Each row is a point on a landscape with many valleys, with its height.
A ball rolls from a point to the lowest of its 2 nearest points, and stops where none of them is lower. Distance is the straight distance between rows; heights are no part of it.
zapu: [ -4  31  17  35   7   7  21  -1  31  28 -26 -21   1  15  11   6   7  -8
 -20 -12]  height 68.8
Sodu: [  4   7 -21  42  20  -3  -9   6 -44   9 -12  28 -21  10  -5 -13  11 -19
  29 -12]  height 55.0
lape: [ 23  12 -12  -8 -12  16  17   4  21  10 -31  -1 -46  21  18  15  26  25
 -14 -11]  height 75.5
kof: [-13   3 -18  13  31 -32   2 -18 -29  -1 -12  13  19  -6   3  -1 -14  28
  19 -32]  height 55.9
zemun: [-20   0  19 -18 -22  -8  -7  28  21  -2  41 -23  25 -16  -1  -5  -6  -2
  -8  28]  height 49.1
Nudo: [ 10  18  -8  28  -2  10  20   4  -6  21 -15 -13 -28 -11  -9  -6  46 -38
 -25  -7]  height 40.6
fafat: [ -1  23   2 -26   2  -5   9   2  30   5   8 -16   9  -7  24  14 -16  42
  -5   2]  height 44.7
mena: [ -7   7 -46   2  17 -11 -11  -3 -35   0  -4  15 -14  -6  18  -1  16  36
  16 -16]  height 63.5
Des: [ -9   8 -14  17  16   7   4 -29  -3   6 -36  19 -24  19  -2  14 -11 -14
  17 -20]  height 43.4
lida: [ 39  -4  24  28  -9  -5  -9   0 -26  -7  -8  28  24   1   4 -17 -37  56
  -1  -8]  height 22.0
gaz: [-33  24 -56  -1  16 -23 -16  -2   8   1  15 -16   3 -11   2   2  -3  20
  37  -6]  height 83.9
ren: [ -8  27 -33  21   4 -37  10  12 -13   2  -4 -16 -15 -26   1  11  17  18
  -6 -12]  height 57.8
Pived: [  7 -17 -17 -30 -29  -6  -4  40 -25  -6   2  17 -32  23 -18  -1  12  -9
   3  29]  height 23.9
gepov: [-16   7 -50  -4  30 -25  -3   0  -6   6  11 -27  18 -15  21  -1  -3  40
  23 -15]  height 82.5
zipe: [ 54 -21  19   4 -27  10   2  41  -9   4 -21   3 -26  26  -5 -28  -8  12
 -14  11]  height 81.6
lus: [  2 -19  16 -25  27   2   1 -42  32 -13  24 -23  34 -18  28   7 -10   9
  -5  -7]  height 80.8
Lifo: [-22 -12  -4  18  25  15   0 -45  13  -5   5   5   3 -13   3   9   9 -54
  16 -14]  height 43.7
gula: [-19 -30  18 -18  16   9 -11 -21  11 -13  21  13  36   2   9  -7 -28  -4
  16   7]  height 69.7
Nev: [ -8  -1  16  10  14  26  -4 -28  12   8  -9  34  16  17  29  -6 -32  26
  17 -10]  height 47.6
Vavi: [-23  -8  28  25  18 -11 -15   4  -3   8  21  -7  55  -5  -5 -22 -32 -10
  10   2]  height 37.9
Radi: [-11   0 -33  -6  12  17   9 -29   4  -5   7   4 -26 -13   2  15  33 -20
   1  -6]  height 37.2
ragif: [-11  25   0   2  -4 -16   7  11  19  12   9 -26  -6 -22 -12   9  24 -33
 -20   4]  height 37.3
dida: [-28  -5  16 -12 -15 -19 -16   7  22  -4  12  -7  24  11 -43   2 -27 -52
  18  26]  height 24.8
foge: [-13 -17   3 -10   2  20   1 -28  -5  -8  14  24  -2   4  19   5   6  -3
  16   4]  height 67.5
gefu: [-24  18 -22  13  44 -39   6 -26  -3  -2  -3 -27  33 -29  -2  -1  -6  16
   7 -40]  height 10.0
zev: [ 29  16  -6 -10 -13  26  11 -16  22  11 -15   5 -24   8  26  15   8  47
 -23 -13]  height 78.2
bip: [ -6  25  24  10   0  20  14  -1  49  34 -41 -15  -6  42  -6   8  -8 -13
 -12 -17]  height 71.5
rup: [ -5 -36  -3   0  25 -15  -9 -37 -39 -21   6  14  34 -14  -1  -7   9  -9
  12 -23]  height 44.0
gulut: [  0   4   0   6   6  41  -6  13  -8  36   3  25 -15  35   6 -18  -4 -15
  18  11]  height 21.3
Satik: [-27   6  16 -24   8  -2   3   6  31  -6  -3  -5  19  21  -5  11 -39   0
  10  12]  height 57.2
zuveg: [  2  19  -1  20   6   5   7   1  -1  14  16 -10   5 -23  24   0  10   4
  -8  -4]  height 77.2
lag: [  7  17 -24   0 -13 -13  10  31 -15  -2  -7  -9 -26  -7  -4  10  15   9
 -16  -1]  height 60.7
Famu: [  5 -29  13  -4  31  17   5 -67   0 -15  -5  18  15 -10  24  12  -7   4
  -2 -29]  height 72.6
rar: [-13  20  -1  18   5 -21  23 -12  13   1  -2 -31  -5 -26   1  20  27 -19
 -29 -17]  height 30.5
Tuf: [  5   8 -18  28  17 -13  -7   4 -41   3  -2  16   6 -13  16 -15   4  31
  10 -16]  height 60.2
ruz: [ 27  -6  12  13 -29 -33   1  44 -23 -13 -11 -14  -6  -8 -23   0  19   9
 -30  16]  height 60.8
Voku: [-28  -3  12  -2  18  31 -14  -8  32   8  25   8  22  14   6 -11 -21 -29
  31  17]  height 2.1
zelet: [ 10 -25  18   7 -27 -33   4  23 -27 -26  -3 -19  16 -22 -22  -1  17  36
 -30  12]  height 65.9
lino: [  3   0  35 -19 -16  44   7   1  27  19  15  -4   2  13  14 -11   1 -29
  -8  18]  height 29.8
vus: [-18  12  11  37  22  12  -9 -12  -4  28 -17  17  15  14  -3   5 -25  -9
  17 -15]  height 67.2
Tati: [ 14 -17  12  -6   4 -37   3  -8 -23 -25 -20   7  17 -12 -12  10 -12  48
  -8 -19]  height 58.2
bimug: [-11  16 -24  41  28 -13   5 -10 -24  22 -18   0 -12 -18  -7  -4  16  -7
   9 -24]  height 51.4
luzin: [-10  12  35 -16   1  16  12  -1  41   5 -43 -10  -3  46  -8  12 -31  -8
 -15  -6]  height 73.1
vuv: [ 29 -33  19 -35  -9   5 -10 -19  17 -26  43  -9  45 -21   3 -18 -10  40
 -19   6]  height 72.9
Kudo: [-29   6   8  12  -1 -20 -19  12   5  -4  18 -10  38  -1 -27 -17 -29 -29
  24  15]  height 29.7
vorus: [ 23  -5 -10   9  -9 -32  -1   7 -38 -13   4 -16   6 -41   1  -7  36  34
 -22  -9]  height 35.6
fami: [ 26  -3  34 -20 -23   8   4  30  12  -8 -28   2 -10  28  -4   2 -42  27
 -15  18]  height 77.3
Tagu: [-19 -47 -12   6  12 -13 -16 -24 -43 -22  25  15  21 -16 -14 -27  19 -17
  21   5]  height 39.3
topuf: [ -1 -29  38  16   7 -10 -14 -10 -27 -20 -19  29  19  17 -15   2 -27   3
   0  -5]  height 64.4
zak: [-12  38 -27  28  -5  17  -2  15   5  36  10   0 -18   5  10  -6  24 -13
   9  -4]  height 37.8
gukik: [  6  19  -7   7   0  35  16  23  23  38 -21 -15 -31  25  -7 -11  24 -41
   6  -8]  height 46.0
zufo: [ -8  18  38   6   5   0   3  16  25  11   3  -1  30   8   4   0 -41  12
  -1   9]  height 60.9
Nobeb: [-24   8   2   3   9 -27   4  -3  14   0   0 -28  18  -9 -14   7  -9  -7
   4   2]  height 50.1
deg: [ -3   9 -24 -20  -4  33  -7   0  -3  15  -5  37 -26  35   9   2  -9  -1
  26  10]  height 27.7
gagu: [ 12 -27   1 -28 -22  10 -16   6 -19 -19  34  16   9   4  12 -11   5  20
  12  25]  height 64.9
dazon: [-26   9 -24   8  20  12   0 -32  13   3  -5   9 -14   7  -4   9   8 -10
  26 -14]  height 40.4
bora: [-16  31 -44  31   2 -28  -4   7 -19   8 -20   1 -10  -7 -10   3  10   5
  13 -26]  height 54.9
ror: [ 15   1  17  27   6  43   4  10 -12  32  -2   5 -16   7  -8 -24  23 -54
 -11   2]  height 54.2
raf: [  2 -14 -13 -37   1 -28  14 -20   7 -30 -32  -2 -15  -5 -10  40   3  -9
 -23 -19]  height 51.2
Tutuf: [-10 -23  22 -13  32 -34   3 -40  10 -22 -13 -10  50 -10   7  10 -19  20
  -1 -27]  height 66.8
tupe: [ 25  13  15   8 -15 -22  15  34  -6  -1 -17 -23 -24 -11 -15   2  23 -11
 -48   2]  height 55.8
dod: [  3 -14 -22 -16   8  35  14 -39   4   5   5  27 -40  11  19  13  39 -15
   1 -17]  height 33.6
kip: [-11  35 -21  22  -4 -12  -5  27   2  29 -32 -10  -5  26 -34  -3 -19 -26
  22   7]  height 35.4
Tesu: [  5  11  31  11   9 -23  14 -11  15  -5 -28 -16  23 -18   0  22 -19  24
 -34 -31]  height 62.4
mamu: [-15   2 -21  20   1   2 -17 -11 -20  10  -4  20  -8   1 -30 -17   2 -45
  40   6]  height 49.0
segas: [ 32 -28  36 -31 -35   7  -6  -2  17 -25  28   5  20 -24   4  -1 -14  30
 -36  10]  height 63.0
lum: [ 13   5 -18 -19 -17  19  -3  14 -16  -4  25  25 -25   6  22  -4   7  38
   5  14]  height 60.4
mezan: [ -9   7  12  34  29  -5   5 -24  -2   5 -16   4  26  -9   0   3 -16  -1
  -5 -30]  height 70.0
Gusam: [ -7  -9  25  26  22  10  -1 -19   2   9  29  -1  49 -19  20 -26 -16  -4
  11  -4]  height 48.0
Bibap: [ 25 -31   6   2 -18 -32  -1  20 -38 -27 -39  18 -13  17 -16   8 -10  35
  -8   5]  height 57.6
fup: [ 25   7 -18 -19 -24  43   2 -12  13  11  34   8 -23 -14  31  -2  26  27
 -15   3]  height 90.4
sof: [ 16 -40  33  20 -12 -25 -13  11 -41 -27 -36  24  13  13 -23  -4 -24  16
  -6   6]  height 61.3
roran: [-30  23 -13  -9  11 -16   5 -12  45  -9   9 -33  15 -13 -12  11 -10 -32
  10   8]  height 47.2
kefu: [ 30   1  -5   0 -13 -20   3  -3  -8 -17   2 -12   1 -34   2  16  19  37
 -37 -13]  height 47.7
sedi: [ 28  22  10  44   4  34  22  22   0  42 -29  -5 -26   7  15 -22  17  -9
 -15  -7]  height 62.3
Rer: [-11  40   2 -12 -19 -28   9  40  26  12   4 -40   1  -1  -6   9  -2  -1
 -15  11]  height 46.1
Misu: [-12 -24  27   5  12   3  -4 -18 -12 -15  -2  16  24  -2  -3  -2 -17 -22
   3  -9]  height 67.0
Zutu: [ 27  17  18  27  -4   7 -12  18  -7  16  -2  19  21   3  21 -22 -38  57
   5  -5]  height 2.7
Zefu: [  4  14  49  37  -8  -9   2  32  -3  15  -2   1  38   0  -5 -16 -34  12
  -8   8]  height 65.4
bor: [ 12 -10  14 -22 -15 -15   2  17  -1 -17 -27  -6 -19  14 -16  16  -7 -14
 -23   3]  height 66.0
teru: [ 10   4 -15   2  -7  13 -15  14 -30   9  26  24 -20  -1  16 -13  18   6
  17  13]  height 62.6
nit: [-26  12 -25 -18  -8   8 -17  21  11   9  22   7  -6  19   7  -7 -12  -8
  33  22]  height 35.1
nopov: [ 11  -3   5  15  -1   3  13   2  -9  -3 -12   3 -14  -3  -6   2  25 -30
 -22  -6]  height 34.4
tonep: [ 17 -37   6 -36  -2  13 -17 -30  11 -22  36   9  37  -7  23 -11 -22  40
  10  11]  height 79.5
rulem: [-38  -5 -29 -14  16 -12 -23  -2   0 -20  21   5  12   9  -2  -5 -24  -6
  48   5]  height 21.0
Did: [-22  13 -20  13 -10 -20 -13  37 -19   9  29 -11   3 -19 -13 -17  15 -14
   8  19]  height 41.8
dus: [ -9  20   9 -17 -25   8  -1  30  24  21  34  -5   8   6  17  -5 -11   7
  -2  24]  height 43.0
Zaba: [ 22  -5  35   9  -4  24  18 -30  11  -2  -9   0   8 -15  11  10   1  -9
 -39 -16]  height 77.4
gan: [ -1  11   5 -36 -25  36   2  18  25  13  22   2 -15  14  15   2  -3  -7
   4  26]  height 37.7
lelaf: [ 24  24  -8  26  -7   9   6  25 -12  19 -17  14 -29  27  16  -8  -2  14
   3   1]  height 54.1
savis: [  5   8  28  31  20   5  20 -35   8  11 -15  -7  11 -25   6  10  12  -9
 -26 -33]  height 73.5
fugil: [ -2 -25  36  -5  30  -8   5 -55   5 -14 -13  17  30 -12  16  12 -34  17
   3 -26]  height 69.9
zun: [  5   4  -1   0 -10 -19   5  40 -10  -4 -24  -2 -15  17 -37   0   0 -19
  -2  10]  height 64.3
Vaku: [ 14   3  -1  37  26  12  10  -6  -7  11 -53  26 -28  34   0  -6  -5 -11
   3 -22]  height 46.9
Konov: [  5  -8  -7  -1  14  40  -7   4 -13  20 -21  25 -25  40 -18 -13  -4 -45
  31   2]  height 13.4
senak: [-15  -7  -2 -16   2  21 -14 -11   9   7 -22  15 -15  38 -33   1 -14 -51
  24   8]  height 18.3
Netu: [-14 -16  24 -24 -23 -30  -2   7  -4 -23 -12  -7  12   4 -36  16 -13 -13
 -21   6]  height 67.6
Dibeb: [-11  -6 -54 -23   1 -10 -18   8 -27 -15  10  21 -25   8   4   8  10  30
  31   4]  height 65.2
tup: [  9  -7  11  -2 -25  -8  -4  20 -13 -14  15   4   5  -3  -4  -3  13  -5
  -9  19]  height 34.7
galim: [  6 -22   5 -37 -24 -14  -9   9  -2 -34   9   4   8  -1  -5  12  -7  38
 -11  19]  height 44.2
Vegut: [-12  16 -29  30   7  17 -19  18 -33  22   8  21 -10   4  -7 -10  18 -26
  36   6]  height 51.9
Zaz: [ -8   3  -7  35  28  -5  13 -23 -23  -1  -4  -5   4 -31   4   1  26 -26
  -8 -21]  height 46.3
fim: [  4  -8  14 -13  -7   7  20 -40  26  -9 -19  -8 -20  -9   6  32  24 -20
 -34 -17]  height 29.0
darif: [-30  -5 -14  -9  26  22 -16 -20  18  -2  25  16  11  18  16  -8 -23 -13
  54   5]  height 14.3
vopi: [ -2 -18   4  -8 -17  -3 -22  34 -28  -4   3   4   1  30 -48 -15   2 -36
  15  29]  height 30.1
nubos: [ 22   9 -19  -3 -18 -31   3  47  -9  -6 -29  -8 -37  12 -21   2   0   7
 -19  -1]  height 62.7
gaf: [ -8  18   5  13  -1  39  15  13  20  37   9 -11 -14   5   0 -17  25 -49
  -5  11]  height 50.2
toku: [-16 -12  -3  22  14  15  -6 -27 -16   1  -9  25  -5   8 -12  -4   7 -47
  20 -10]  height 46.5
gazir: [-26  40 -31  -2  -2  -4 -14  28   3  30   0   4   0  23  -4  -8 -19  -1
  38   8]  height 38.6
lopi: [-19 -27  32 -22  13 -15 -10 -13  22 -22  14 -10  56 -11   4  -4 -43   3
  -1  12]  height 72.5
deku: [  1  19 -24  25  -3 -23 -13  30 -26  17 -34   1 -22  15 -46 -14  -4 -30
  30   7]  height 31.7
Vav: [ 26 -15 -14  23  18  12  16 -14 -23  -3 -56  21 -42  18  -9   1  22 -17
   2 -19]  height 50.3
fuli: [-10 -16 -15 -13  -8 -39   5 -17  -9 -33  -6  -9  -9 -10 -24  22  13 -22
 -15  -8]  height 49.6
rugi: [ -4 -18 -31 -29 -14 -18 -10  20 -33 -21  21   6  -9  -1  -7   9  12  17
  20  18]  height 66.1
musek: [ 19  10  24 -19 -38  10   1  38  21   4  12  -9  -1   3   1  -5 -13  12
 -24  28]  height 48.8
toraz: [ -4 -23  12 -21 -15  -6  -6   9   8 -22  38 -24  45 -28   1 -13   5   8
  -9  12]  height 56.0
vov: [-22  25  24   3  -5  24  13   1  48  22  14 -24  14   2   3   3   6 -23
 -18  14]  height 49.5
pigoz: [ -2   7 -27  11  16  -1 -14   4 -12  14  39  -7   4 -25  28 -25  13  23
  18   3]  height 83.4
Rig: [ -9 -25 -30 -21  19  20 -10 -30  -9 -12  33  20  -5   0  31  -2   9  11
  39   3]  height 65.3
ref: [ -6  14  13 -19 -25 -13  11  25  19  -3  -1 -29  -6  -2 -18  12  10 -25
 -31  18]  height 42.0
vep: [-11   8   8  15  15  15  13 -26  16   4   1  -5  -5  -6  -3   6  24 -43
 -13  -9]  height 40.2
rugeb: [ 44   8  13   5 -19  -5   4  37  -3   5 -30   6 -20  33   4  -9 -31  37
  -7   9]  height 79.3
rafe: [-27  -4 -19   3 -13 -27  -7   8  -5 -11  22 -15   4 -13 -24  -3  15 -33
  -1  12]  height 44.9
Mudop: [ -8  37 -35  -9  -5  15   6  26  17  28   9 -21 -35   9  15   2  22   2
   3   9]  height 31.8
Ditun: [ 18   7  33 -23 -10  10  11   1  43   1 -30   0 -14  34  11  13 -34  21
 -18   1]  height 75.0
safi: [  6 -21  30  33  -1   7 -13  -5 -34   0  19  18  30 -13  -6 -26   2 -15
   3   5]  height 87.0
Pife: [ -4   6 -32 -38 -20  -7  -4  20  -9  -2   4  -6 -33   9 -19   6  12 -18
   9  20]  height 21.4
vapab: [  5 -18   8 -34   7 -28   2 -14  -6 -23  19 -34  25 -35  -4   7  11  37
 -18   2]  height 77.5
pida: [  6  19  21  33  -6   0   5   9 -12  16  13 -15  17 -25  -1 -16   9 -18
 -19  13]  height 73.3
zafo: [-18 -28  -4  -4  -2 -38  -4 -11 -16 -27  14 -14   5 -29 -29   5  31 -36
 -13   5]  height 47.5
goz: [ 26  -7  16   7 -20  14   6  26 -11   8  -4   6 -16  10  -9  -8  14 -25
 -15  18]  height 26.7
rema: [  7 -25 -11 -36  -4  -3   0 -19   0 -28   7  -1 -16 -18   8  29  19  10
 -12  -2]  height 86.9
neka: [ 70 -24  17   8 -28  33  -3  12 -10  -2   0  22 -28   7   3 -26   1  12
 -24   8]  height 84.4
lolud: [ 19 -18  15  -1 -13  13  -6 -12  -2  -8  14  22   7  -1  17  -7 -12  16
   5   5]  height 68.9
ful: [ 16  -6   3 -24 -16  23  10 -21   8 -15  22   7 -22 -18  23   8  21   5
 -14   4]  height 88.4
fedu: [  9   0   2   0  -7 -32   3  14 -19 -16 -18  -2   0   4 -10   9 -10  32
 -13  -1]  height 53.9
gil: [ -3   5 -12 -14  12 -10  -4   3  17  -3  25 -30  34 -21  24  -3 -12  42
   5   2]  height 52.6
Gobo: [ 10  -4  24  -6  13   2   4 -45  31  -5  12 -25  22 -35  22   8   4  23
 -27 -16]  height 84.8
gune: [  8  28  10  51   8  23   9  12   8  33 -39   3 -11  18  15  -2   0   6
 -13 -18]  height 65.5
mulod: [ -6  26 -15  35  10   8  11  21 -12  18   4  -9 -11 -15  -7  -9  29 -35
  -4   5]  height 43.6
Mefe: [-15   4 -17   8  27 -25  18 -24   9  -1 -10 -22   9 -27   7  18  10   4
 -10 -25]  height 21.5
Guz: [-10 -11  14  12  24  16 -20  -9 -26   3  13  38  23  25  15 -18 -37  14
  41  -3]  height 91.1
rez: [  7 -23 -10   2  25  18  11 -47 -12  -6  26   5   9 -34  27  -1  23  -4
   2 -20]  height 60.3
Pezo: [ 21 -18  42  38   3  13  -2 -20 -22  -2   0  22   7 -11   0 -10   8 -15
 -24  -5]  height 83.6
Dalat: [-26  -8   4  -8  -1   2 -16  -5   8 -15   1   9   8  18 -29  10 -21 -49
  17   9]  height 21.6
vose: [ 31 -16  50  31  12  25   5 -35  -1  -6 -30  17   0  -8   5   3  -5 -31
 -25 -16]  height 80.6
lut: [-27 -36  -6   9  -7 -13 -19  -4 -42 -16  20  11  13  -8 -42 -16  14 -42
  22  17]  height 35.5
mam: [-12 -15   6   8  23  29   0 -19  33  -1  36 -12  36 -19  32 -13  -3 -13
   7   6]  height 57.5
zusa: [-18  42 -37  -9  -9 -16  -2  12  23  11   5 -29 -19  -5  -9  15  11  -5
   4   1]  height 26.5
Zozu: [  3   0  -3  -9   5  43  22 -34  20  13 -24  10 -44  28  25  19  32  -4
  -3 -19]  height 28.9
zovom: [-10 -19 -13 -35  24 -26   3 -25  14 -24  22 -29  26 -30  10  20  13  10
 -10 -15]  height 79.8
Koma: [ -4   8 -27 -41 -12  -7  11  -7   4 -14  10  -5 -33 -15  11  29  36  10
  -9  -3]  height 86.0
talik: [-18  -5 -48 -30  30 -26  -1 -16  15  -9  21 -34  19 -22   9   5  10  19
  12 -14]  height 81.1
Nosu: [ 29   9 -18   6 -20  11  -2  17 -16  12  -7  18 -26   4  19  -6   3  38
  -6   2]  height 57.4
lera: [ 28   3  -7   2 -14  38  -6  18 -23  24   9  25 -33   6  16 -18  24 -14
   4  12]  height 65.1
Sobe: [ 32   9  20  -4 -29  -3  18  30  18   4  -4 -23 -20 -11   1   0   6   5
 -43  12]  height 49.3
Napi: [  8 -24   9 -15 -37 -10  -8  28 -27 -23   0  12   2  13 -22  -1  -1  22
  -7  26]  height 40.1
kiru: [-10  21  -3  -8  -6  29  15 -17  38  18   7 -11 -16   9  28  16  24   4
  -9  -1]  height 83.5
remim: [-28  12   0   1  16  13   5 -22  44  12   7 -16  13  -1  -1  10   2 -35
   3   3]  height 44.4
lalab: [-24  20 -31 -30  -5  19  -2  21  11  10   1  13 -22  40  11   1 -18  20
  32  14]  height 31.6
mos: [-19   0   8 -35  -1   2   6 -16  43  -9 -15   1  -7  29  -2  30 -31   4
   5   0]  height 55.4
dezol: [-24  19 -44  -4  -4 -11 -20  32  -1  13  37  -1  -8  -8   5  -7   4   1
  25  24]  height 38.3
Sud: [ -5 -19  26  -3  10 -32   7 -16 -19 -20 -16  -3  51 -17 -11  -1 -22  23
  -3 -19]  height 63.1
Luno: [-25  24 -32 -33 -25 -12  -3  18  20  -4  12 -27 -20   1 -29  16   8 -22
   5  21]  height 23.4
retip: [  8  27  -1  23  11  -2 -11  -2   1  21   7   0  28 -12  31 -14 -26  65
   8  -9]  height 22.8
galan: [ 16 -15  24   6  15   3 -12 -23 -24   0  -7  27  32   4  14 -11 -42  42
  15 -19]  height 37.1
Bebo: [ -1  17 -14 -23  -5  24  10 -19  42  10   4  -2 -19  14  34   7  11  41
   4  -7]  height 81.2
som: [ 12  -9 -21  10 -12 -22  -5  20 -40   1  28 -12   2 -35  -2 -16  40   8
  -4   4]  height 20.1
kila: [-27  38 -15   0  -5 -29  -1  30  25  13  19 -32  23  -9   3  -5 -18  14
   1   8]  height 50.0
gine: [  7 -18  31  -3 -20 -37  -1   2  -7 -21  17 -24  33 -35 -15   0   5  29
 -30   2]  height 72.0
rotik: [-11  10 -34 -27  -5  14   9  -9  31   0  18 -24 -30  -4  20  18  36   4
  -8  -3]  height 85.1
sifad: [-10  14 -41  16  -6 -23 -20  13 -36   1 -11  13 -16   8 -35 -10   4  -6
  45  -2]  height 28.1
Vapa: [ -8  -5  -2  48   5  -7  -3 -13 -35  -4   4   8   0 -25 -18 -11  30 -46
   0  -3]  height 40.3
gad: [ 12 -21  -6  -2  10  13   1  -7 -11  -5 -43  12 -35  21 -17   9   5 -41
  -2 -13]  height 52.4
Gupos: [ 25 -11  38  -3  -5   3  11 -25   9  -8  12 -18  22 -42   5   4  14   5
 -37 -11]  height 82.9
Kiku: [ -4  25   0 -10  -5 -27   1  22   8  -3  -9 -11   9   7   0  12 -27  43
 -11   8]  height 50.4
Nivan: [-21  15 -15 -16 -15 -53 -10  34   2 -10 -20  -6   6  17 -34  14 -26   1
  14  13]  height 42.7
biga: [  8  14  39  21 -14   4   2  31   8  16  16 -17  29  -7  -4 -15 -19 -12
 -23  18]  height 69.1
zave: [ -3 -20  -6  24  -2 -14   0   3 -50 -11  19   1   2 -38 -19 -15  38 -18
  -7  11]  height 32.0
pebi: [ 31 -15  -2 -14 -18  56   7  24   3  18 -11  18 -50  23  10 -10  25 -17
   1   8]  height 67.7
Falu: [-11 -18  37 -25  -2 -24   3 -12  26 -23  17 -26  38 -14  -9  10 -21   9
 -19   3]  height 75.4
Selo: [-13  -4  40  -1   8  45  -2 -24  36  11  24   8  17  17  19  -1 -13 -30
   4  12]  height 17.5
vit: [-11 -13  19 -12   5  22  -1 -26  25  -6 -12  19  11  31  15  16 -30   9
   2  -7]  height 52.7
rifi: [-11  31 -12  18  13  15   3   6  17  30 -42   2 -18  28 -27  -7  -6 -31
  17  -8]  height 39.2
bope: [  0  18 -24  -7   1  19  10  26  10  19 -35  -3 -36  32 -15  -4   9 -15
  12  -5]  height 42.6
Tibut: [  8  -6 -24 -25  -7  33  -9 -13  -6  -2  39  19 -21  -2  35  -4   3  27
  26   5]  height 62.8
vot: [ 21  14  13  -3  -8 -10  20 -10  13  -5 -13 -21   0 -21   8  25  -4  26
 -44 -12]  height 56.2
mut: [ 40   4   2   2 -17  24  19  13   8  19 -24  -5 -37   7   7  -5  24   1
 -26   0]  height 72.7
lezu: [-24  -5 -18  -7  20 -33  -1 -19   0 -15  -3  -1  22  -6 -12   8 -16  10
  18 -15]  height 52.9
fegi: [ 18 -37  -1  -4   8  -8  -3  -1 -23 -13 -54  20 -36  39 -31   2 -19 -31
  10  -5]  height 53.8
Megod: [  4 -18  -8 -13 -12   2 -18  37 -33  -9 -17  25 -27  41 -27 -16  -5 -19
  26  20]  height 26.9
Zoze: [-12  13  16   8  14 -21  16 -12  16  -7 -34 -10   4   0 -16  29 -14  -3
 -23 -22]  height 58.9
Medep: [  6 -19  22  34   6  17 -19  -5 -38   5  19  43  19   4  12 -28 -16   7
  25   8]  height 89.4
gokat: [-29  28 -30 -15  -4 -26 -14  13   5   6 -12   2  -5  17 -24   5 -34   3
  37   6]  height 41.1
mem: [ 18  21 -20   1  -7   2  -4   9  -1   8  31 -11  -1 -29  27  -6  19  36
 -10   1]  height 80.4
gali: [ -5 -16  16 -36   5  -8   1 -20  20 -24  16  -8  20  -7  22  12 -17  19
  -8   6]  height 78.1
losu: [ 25  -6   3  15  20   4  12 -31 -16  -2   8  -2  -5 -39   7   1  35  -3
 -18 -16]  height 53.6
zemo: [ 34 -10  35 -28 -44   0  -3  18  19 -15  13   0   9   4   4  -6 -23  29
 -17  15]  height 54.8
kov: [  6 -22   3   8   5 -31  -2  -5 -26 -25 -49  18 -18  27 -40  14 -12 -12
  -2 -14]  height 55.3
vof: [ 29   2   4  31   9  24   2  17 -18  18 -32  16 -32  22   1 -16  -8 -15
   4   0]  height 50.7
tuzi: [-22  22 -39 -12  18  -3  -5   4  30   8  27 -14   7  -8  27   8   8  29
  25   8]  height 85.2
gom: [ 47 -23  -5  -3  -9  35  18  36   1  22 -31  -9 -60  18   4 -17  24 -16
 -13   3]  height 69.8
loful: [-30   2 -40   3   7 -15 -30  -1 -30  -5   5  24  -7  12 -12  -8 -15   1
  54  -4]  height 24.9
Segi: [-12 -32   2 -22  -1  -7 -11  -1 -14 -23  39  -2  33  -9   4  -7   0  20
  17  25]  height 61.7
Vom: [  0  -6  13  -2  10 -35  11 -11   0 -17 -50   0  -7  15 -33  21 -20 -25
 -19 -13]  height 56.9
pekan: [ -5   8  -3  34  11  12  -6   4 -18  17   1  17   8   7  14 -11 -13  17
  12  -8]  height 64.1
dideb: [ -6 -33  24 -50 -34 -15  -4  12  17 -40  22  -4  11  -7 -14  17  -2   4
 -15  26]  height 47.9
zugir: [ 35   6  22  29  -8  47  19  26  -1  38  -3   3 -18   7  17 -30  27 -29
  -7   6]  height 58.3
Suna: [-11  25 -18   5  -1 -24  -8  31   1   7  32 -28  37 -21  20 -14  -8  42
  14  10]  height 54.6
lin: [-12 -24   0 -13 -18  -8 -18   3 -25 -30  15  13 -10  15 -32  -4  10 -31
  17  24]  height 32.8
pesir: [  7  -8   3   0  19  29  11 -37  25   8  38 -12  13 -37  33  -5  21   0
  -2  -8]  height 64.8
kiras: [ -5  30  -5  10   9   8   2  -7  15  15  -4  -3  15   0  29   6 -15  45
  -8 -16]  height 35.8
Siv: [  7  -3   8   6  13  23  17 -43  10  -3 -25   8 -23   8  14  29  29  -8
 -18 -27]  height 22.7
zunas: [-21  -4  14 -43  -3 -22   6  -4  32 -22   4 -26  10 -11 -11  25 -14  -3
 -26   2]  height 77.6

Call two points neighbours if one is among the 2 nearest of the other. Go from one point of each pair to the other, from neighbour to neighbour, staying as low as possible. Name the highest point that can't be avoided.
Voku, remim | vov
som, vep | Sodu
Siv, Zaz | Tesu
Siv, Konov | zun
Pife, goz | mulod
Zutu, gefu | Suna

Write out the way that a ball takes from each point below.
gali | Falu lopi gula Misu topuf sof Bibap fedu Kiku fafat kiras retip Zutu
zipe | rugeb fami Ditun luzin bip zapu gune sedi zugir ror gaf gukik bope rifi kip deku sifad loful rulem darif Voku
zunas | Falu lopi gula Misu topuf sof Bibap fedu Kiku fafat kiras retip Zutu
